Each row is a point on a tangle of strands that fork and nearly touch. The rows are in no order.
Points whose rows are less than 81.8 apart are linked; no others are. Some points are linked to none.
<402>: [ 25  33 -17  15  -7  19   4  28  11 -28  17 -18 -27  38  11   9  34  -7
   4  21]
<1105>: [  2  -3  24  38  24  -9 -53   5  -6  17  31  12  33 -20  -7   3 -20   2
 -16  -7]
<974>: [-11  18  14 -12 -15   9  24   1  11 -18  -1  14  10  -7  27 -23  22  27
  29  54]
<1126>: [ -8 -10  19 -13  32  13 -34  -1 -37  -9  45  -5  40 -12 -18 -53 -10 -10
  -3 -30]
<934>: [ 37  -8 -11  48   1   7 -37 -16  21  10  -8  -7   8  46 -19  -7  -4  -2
  26 -11]
<827>: [-18  -6  23 -24 -12  39  29 -26   9   5  -7 -16   7 -17 -19  49  15 -29
   5 -20]
<580>: [ 13   9  34 -24 -30  16   5   3  14  35  -8 -32  15  -2  18  -4  28 -33
 -10  40]
<1140>: [ 31 -13 -32 -12  -7 -27   6 -46  14  20  10   0  11   9 -15  14 -14  12
  12 -38]
<148>: [ 24  14  -4 -22 -33  36   9  34  21  -8   5 -16 -28  22  -8   4  27 -24
 -12  35]
<323>: [-16 -11   9  66  37  -9 -10   1  -2  27 -37  -5   3  28   6 -11  16  -5
 -23   1]
<678>: [ -2  -8  31  53  14  12 -21  -4  23  45   9  10  44  -7  -4   8  -7  -8
 -11 -29]
<718>: [ -1  -4 -17  56   2 -12   9 -17  -5  -9 -38  15 -10   2  61  11 -18   8
  14 -39]
<1161>: [ 10 -10 -29   8  11  -9 -34  21  -6  32   7   9 -13  21 -26 -34 -30  -2
  -5 -28]
<775>: [-11  12 -14 -16 -10 -26   4  10 -20   4   0   1 -27 -31   3  54 -24   6
  -9  11]
<465>: [ 48   1   0  19   3   1 -16  16  19 -30  20  23  10 -26   2  10   2  23
   1  38]
<496>: [ 42 -23   6  19 -22  15 -22  -7  25   2 -41   0  21  17  14  28  10  12
 -23  24]
<222>: [  7  12   7  18   8 -22  28 -19 -12 -18 -31   1 -40  28   6   1  16 -25
  51   8]
<111>: [-15 -15  13 -22 -13 -21  19 -12  -3  -4 -47  16  12  29  17 -29   5  -9
 -13 -17]
<408>: [ 18  -1  36  45  14   4 -24  22  19 -15  21  27  37 -16   0 -21   6  12
   7  38]
<938>: [ -1 -28 -49 -36  -7 -13 -15   1  -3  30  -5  -5 -20  16 -34 -21 -15  13
 -15  -2]
<1239>: [-12 -35  37 -33 -33   5   7  -7  -4  -7 -39  16  30   4 -25 -14  -9 -21
  -3 -19]
<228>: [-12  21 -31 -15   3   1  -1  -7 -17  10  20 -12 -38  17 -23  -5 -14 -12
  26  -6]
<538>: [ -4 -38  -5 -41   1  36  24  -5  24  16  20  13  24 -12 -44 -34   2  -3
   6 -32]
<27>: [  5  25   5 -17 -10  19   4 -17 -13 -64  16 -14 -13   8 -20 -11   0  -7
  27  -7]
<467>: [ 14 -21   6 -26 -21  38 -18  11   7   1   7 -10  -9  -7 -64  11 -11 -12
   0  12]
<802>: [ 38 -28 -37 -39 -18 -28  41 -38  23  -9  12  -5   1 -21 -17  13   8   5
   8 -22]
<7>: [-35   2  20  -8  14   4 -30   2 -10  26  29   5  27   2 -47  13 -22  18
  17 -24]
<12>: [  1  14 -18  55  12 -19 -16  12   1 -37  11  -1   6   0   8  60  -6  31
 -34 -49]
<159>: [-35   4  32  -5  25   2  20 -31   0  17   5  -8  25 -10 -21  46  23 -18
   6 -24]
<1053>: [ -3  -9 -29 -36  -9  44 -12   9   8  -4  -7 -34 -17  -1 -49  17  -4  -1
 -39  -1]
<503>: [-23   9  27 -30 -12 -33  -8  28 -16 -34  15  34  12 -13 -10   0 -18  21
   2   6]
<837>: [ -4 -11  49  39  13  25 -27  -5   4  22 -20   5  31  10  -7  -3  -8 -29
  18  -6]
<692>: [ 19   1 -39 -29  -7 -24  27  20   1  -9   9   3 -49   8  21 -29  13 -34
 -18 -28]
<320>: [ 27   8 -24   6  39  -5  -8 -22  -1  -1  56 -35   2 -10  25 -18   8   4
 -26 -32]
<696>: [-48   8  12  -3  24   6 -28  11 -38  20   3  -4  10  21 -19 -47  -5   7
   9  14]
<751>: [ 26   5  -9   7  27 -29 -24 -11   7  23  37 -19   4 -14  -1  23  17 -19
 -36 -18]
<473>: [ 20  -3 -12  -8  12 -24 -10  -3  15 -20  22   6   3  -7  -8 -15  18  14
  -6  22]
<253>: [  1   9 -34 -20  17 -15  -1 -22  -2   0  25 -10 -13   0 -34   8  -4  26
  12  30]
<870>: [ -6 -42  21 -50 -33   6  17  -8  -5  11 -27  -5  30 -27  -3 -15  14  -3
  -9  13]
<556>: [-20   2   0 -30  22 -29  51  -8  -3   0  33  -6  -1 -29   0 -12  37 -12
  -9   7]
<396>: [-13   7  22 -30 -27  22   3   9  21  46   5 -27  18   8   0  14  16 -22
 -34  -2]
<728>: [-17 -19  21 -37 -12  19  19 -18 -15   1 -38 -23   8 -21  -5  54  18 -21
 -18  26]
<961>: [  5   2  16   2 -25  -4 -14  -7   3  41 -22 -14  21  11  46  -5   4   1
 -11  32]
<742>: [-47  10 -18 -34 -14   2  18  14 -13 -13 -19  18 -29 -11   7   3 -32  33
   5  14]
<36>: [ -2  13  -5   7  -3  22 -22 -37 -12 -32  -9 -22  12  45  11 -38   8  24
   4 -19]
<100>: [  3 -23 -20 -26 -14 -11 -11  34  -5   1 -32  14 -13  -1 -42  -8 -11   4
 -21  27]
<1044>: [ 21   9 -25  21  16 -42  -9 -16  -7 -24  16   1   6 -11  33  -4 -13  39
 -18 -28]
<1047>: [ 10  -4  15  -6  12   6 -17 -45 -20  12  -6 -23  -3   1 -11  -9 -11 -18
  26   4]
<652>: [ -4  -3 -24  31  14  -6   5 -10  29  75   5   6  -1 -11  36  10  -9 -10
   0  -2]
<840>: [-20 -26  -8 -59 -15 -14  37 -26  -3   2  -2 -14  15  -8  -8 -40  22  10
   1  20]
<816>: [-12  22  18  -4  24 -16  19   1   8  17  48 -12  -5 -11  20   3  28 -20
   2   1]
<136>: [-19  -5  -5  39  34 -11 -13   8 -30  14   6 -14   1 -10  60 -50  -6  12
 -23  -5]
<1007>: [  1  38   5 -26 -14  16  17  -3 -17 -60  33 -25 -12  -3  -5  20  27  15
  24  40]
<1256>: [ 12   4 -18  17  25 -42   1  -2  13  16  13   9  -8  -1 -32  50   6  -5
 -14 -14]
<146>: [ 61  13  -6  26 -10  -9   9  17  27 -11  20   4 -24  22  11  11  25 -32
  32  21]
<703>: [ 35 -15   9   4  -7 -11   5  44  15 -58   6  26   5 -21 -41   6  12  18
 -15  41]
<121>: [-31   7 -31 -45 -19  18  17  10 -16   3 -21 -10 -34 -27  13  33 -20  10
 -17  -7]
<309>: [ 14  13  10 -15 -25 -15  29   2  28 -24   4  13  -3  15 -16  16  36 -10
  18   7]
<1129>: [  7  -7   7 -25 -30   6  45   2  19 -18  -5  18  -9 -19 -28   7   3   5
  37  11]
<66>: [ 44 -21 -20 -40 -34   5  44 -23  23 -20  16 -28 -12 -31 -26  33  16  -6
   9  14]
<825>: [ 12  18  10  24   6  24   4 -11  26  53  16 -15   2 -33  43  13  -1 -32
   3 -19]
<714>: [  2  -1 -29  11  -3 -11   1   9   4   7  -5  15   0  -4  30   4 -30  41
 -26 -21]
<268>: [  3 -33   2 -36 -21  47   5  28   4  21  10  -4   5 -14 -48 -11  -3 -42
   1 -32]
<1111>: [-26  47  19  -7  12   7  16  -8  -9 -18  30 -21  -3  -8   8  15  29  -7
   8  29]
<680>: [ 40 -12   9 -18 -53  36 -15  32  19   4  -6 -12  -9   0 -25   2   0 -35
 -21  21]
<290>: [ -8  16   0  70  26  -6 -39   9 -20 -19  28 -11  23 -15   5  26 -15  19
 -31 -21]
<610>: [-28  20  15  10  29 -28  22 -26  -7 -32  11  13  25  -2  20  15  21  37
   9 -18]
<1106>: [-31  15  12  21  30 -16 -25  26 -43   0  16  -7   3   4  15 -43  -3   4
 -26  19]
<748>: [ -3  26   3  12  -4  -1   4 -27   7 -51   2   0  19  35  18  -5  26  33
  -7 -22]
<700>: [ -6  25  27  26  19  -2  -8 -27   1  49  33 -27  13   1  44   3  19 -30
   7 -14]
<661>: [-15   0  25  44  32   6  -7  16  -9  -8  -8  39 -16  11 -17 -27  -7 -29
  22 -13]
<831>: [ 25  33  11   7 -17  14 -18   2  -4  -7  20 -16 -11   9  43  -9 -10 -20
   3  -5]
<33>: [-28  13 -14   0 -13  -4 -31  11  -2  56  16  12  20  -7 -19  21 -39  28
  10 -10]
<1257>: [ 18 -11 -24  28  13   1 -19 -25   6 -21 -28   7 -12  26 -48  12 -17   7
  34 -14]
<171>: [ -5   5  33  27   1  18  -6  34   7  -8 -23  25  12 -14  14 -12 -14  10
 -12  50]
<686>: [-15  -8  34 -18 -25  16  39  12  23 -35   0  45  13 -20  -9 -24   7  12
  42  30]
<9>: [-13  -2   9 -18  25  -5 -11 -25 -41 -12  11  -7   8 -14   5 -35 -26  -4
  18 -15]
<62>: [-26  -6 -28  17  35 -20  -2 -11 -32  13 -26  -9 -15   2  29 -35 -20  17
  -5   9]
<296>: [-12 -15   1 -33  -8 -13 -28  11 -19 -10   4  -3  39   7   4 -41  -2  35
 -53   2]
<215>: [-24 -18   0 -28  35 -10 -26   7 -35  -2  18  -4  25   8 -20 -38  -7  21
 -35 -34]
<1052>: [ 34 -12 -45  33   9  -3 -28  -1  22  -7 -15   5   2  45  -2  -2   9  33
  -8  13]
<997>: [-30   1  -6  28  -8 -16   9   3  -5  -6 -11  19   0 -13  65 -16 -36  30
  -6 -41]
<155>: [  1 -13  -3 -24 -26 -23  32 -13 -11  -4 -40   2 -24  11  13  -4  14 -22
  20  11]
<1046>: [ 18 -16  -7   8  17   7  -5  19  -4   5  -1  22 -29   4 -31 -52 -23 -36
  18 -15]
<490>: [-15  15   2 -47  -6   2  52 -22   3 -14  38 -14   3  -1  -1 -35  33   0
  24  17]
<23>: [ -9   1   1  69  31  -2  -4 -17   4  21 -39   9  -7   8  20  18  -4  -8
  19 -12]
<985>: [ 21  -7  -7  -5 -31 -12   2  53   3 -18 -36  24 -35  13  -7   0   1 -17
 -12  29]
<812>: [ 22 -17  -9 -34 -12 -31  11  -6 -25  -2 -12 -16 -32  -6  28 -29  -5 -34
  -2  -8]
<135>: [ 27   8 -10   1 -28   9 -19  22  -6 -26 -32  15 -30  -2  14  79 -21  -5
 -13   2]
<976>: [ -4 -17   3  12  11 -17  -1 -11   9  64 -19  -1  14  -1  45 -32  -1 -17
  -9   5]
<1033>: [  8   2 -42   7  23  12  27  -6  16  21   4  -9 -34  -6  37 -12  -1  14
  -7  20]
<1227>: [ 29  -8 -42  30  18 -36 -11  12  28   3   1  12  -4  24 -29  28   6  25
   1   0]
<293>: [-17   6  13 -24  -4  26  32 -27 -31 -43  20  -8  -2 -21 -36   4  -4 -10
  42 -30]
<1255>: [ -4  11   4  38  -9   0 -17  16  -3 -31 -27   4 -10   3   5  82 -18  14
 -18 -29]
<769>: [ 16 -33 -18 -39 -24  21  20 -15  -1 -17  -4 -34 -11 -26 -41  45  -1   1
 -33   8]
<842>: [ 30  10  -8  11  36 -23  10 -28   1 -29  40   0   9 -30  50 -11  14  11
  -9 -27]
<996>: [ -9   8  37  55  19  35  -1 -12   4  32  -6  10   2 -34  45   0 -23 -22
  26  -9]
<710>: [-48  20  -1 -23 -19 -25   9  18  -9   7  10  29   9  -4  15   3 -18  40
   8  -4]
<329>: [-50  -1  17 -26  28   7  -7  -5 -37  12  20 -15  22  -3 -54 -17   3  -4
  19 -15]
<216>: [-25   5  -5 -24  -6  20  17  -3   3  34 -21 -21  -8  24  12  -6  25 -24
 -14 -18]
<443>: [ 27   8 -20  20 -21   7  -5   3  12 -20 -24   1 -20   6  28  43 -15  20
  17  12]
<834>: [-17 -27  30  25  40   3 -20   0 -18  38 -26  -4  21  28  -8 -30  10 -39
 -11 -19]
<1127>: [-28  -4   3  -6   0 -15  -8  21  -6  68  -6  10  -9 -15 -12  15 -22   2
  -2  19]
<501>: [ 13 -11 -31  29  26   3   8 -27   5   9 -25   0 -17  17  39 -36  -6   6
  12   3]
<477>: [ 36  -6  -2  -5 -41  27 -12  29  32   9 -19  11  -1  -4  20  21 -11   3
 -35  17]
<192>: [-30  29 -13 -14   1  16  14  -4 -10  -3   2 -25 -37  42   3  -4  28 -17
   6 -15]
<74>: [ 15  -2  10 -24 -32 -27   6  44 -13 -58   9  27 -14 -34 -19   7 -13   2
   4  30]
<585>: [-14  10   4 -26 -18 -26  -2  -2 -15  38   3  -5 -10 -22 -30  43 -23 -14
  20  18]
<1021>: [ 43  11 -12  39 -20  -5  -8  29  28 -21 -15  24 -15  23  36   9   4   5
  26   9]
<575>: [-12  -4  -5 -26   0  23 -14 -24 -17 -27   2 -15  33   3  28 -51  -8  32
 -25 -15]
<1222>: [  0 -10   1   3  -7  15 -10 -40   4  -2 -41  -7   2  18 -30   7 -19   6
  54   7]
<794>: [ -5  16   3 -28 -41  22  -2  11  22 -12  10   9  28  28  -1 -19  18  46
   9  54]
<132>: [  1   8   9   4   0 -15  22  44  15 -25 -11  22 -27  24 -15  -3  22 -23
 -14  -4]
<379>: [-28  -8  16  38  11  29   7  24   5  24 -14  29 -13 -11  22 -15 -15 -14
  10 -16]
<1018>: [-27   0  35  12  36  -8   4 -18  -4 -26  13  16  25 -22 -21  35   4  13
   7 -19]
<1218>: [ -1  21  24  50 -10   9 -28  40  -1   8 -29  12  -5  14  19  24  -9  -2
 -12  33]

A fork is a point with three links, a tip a point with one. Leave the first point through the second and follow the links. Name the first fork or tip that comes.
<934>, <1052> -> <680>
<976>, <961> -> <465>
<996>, <379> -> <794>
<320>, <751> -> <728>
<703>, <74> -> <1033>
<473>, <253> -> <825>

A fork is a point with three links. Follow the links from the first point to the second and name the forks in between, in order.
<1111>, <696> -> <816> > <825> > <465>
<718>, <268> -> <680> > <467>
<1053>, <1222> -> <467> > <680>
<870>, <580> -> <816> > <825>
<696>, <216> -> <465>
<1046>, <228> -> <825>
<477>, <997> -> <680>
<703>, <870> -> <465> > <825> > <816>
<293>, <222> -> <816> > <155>
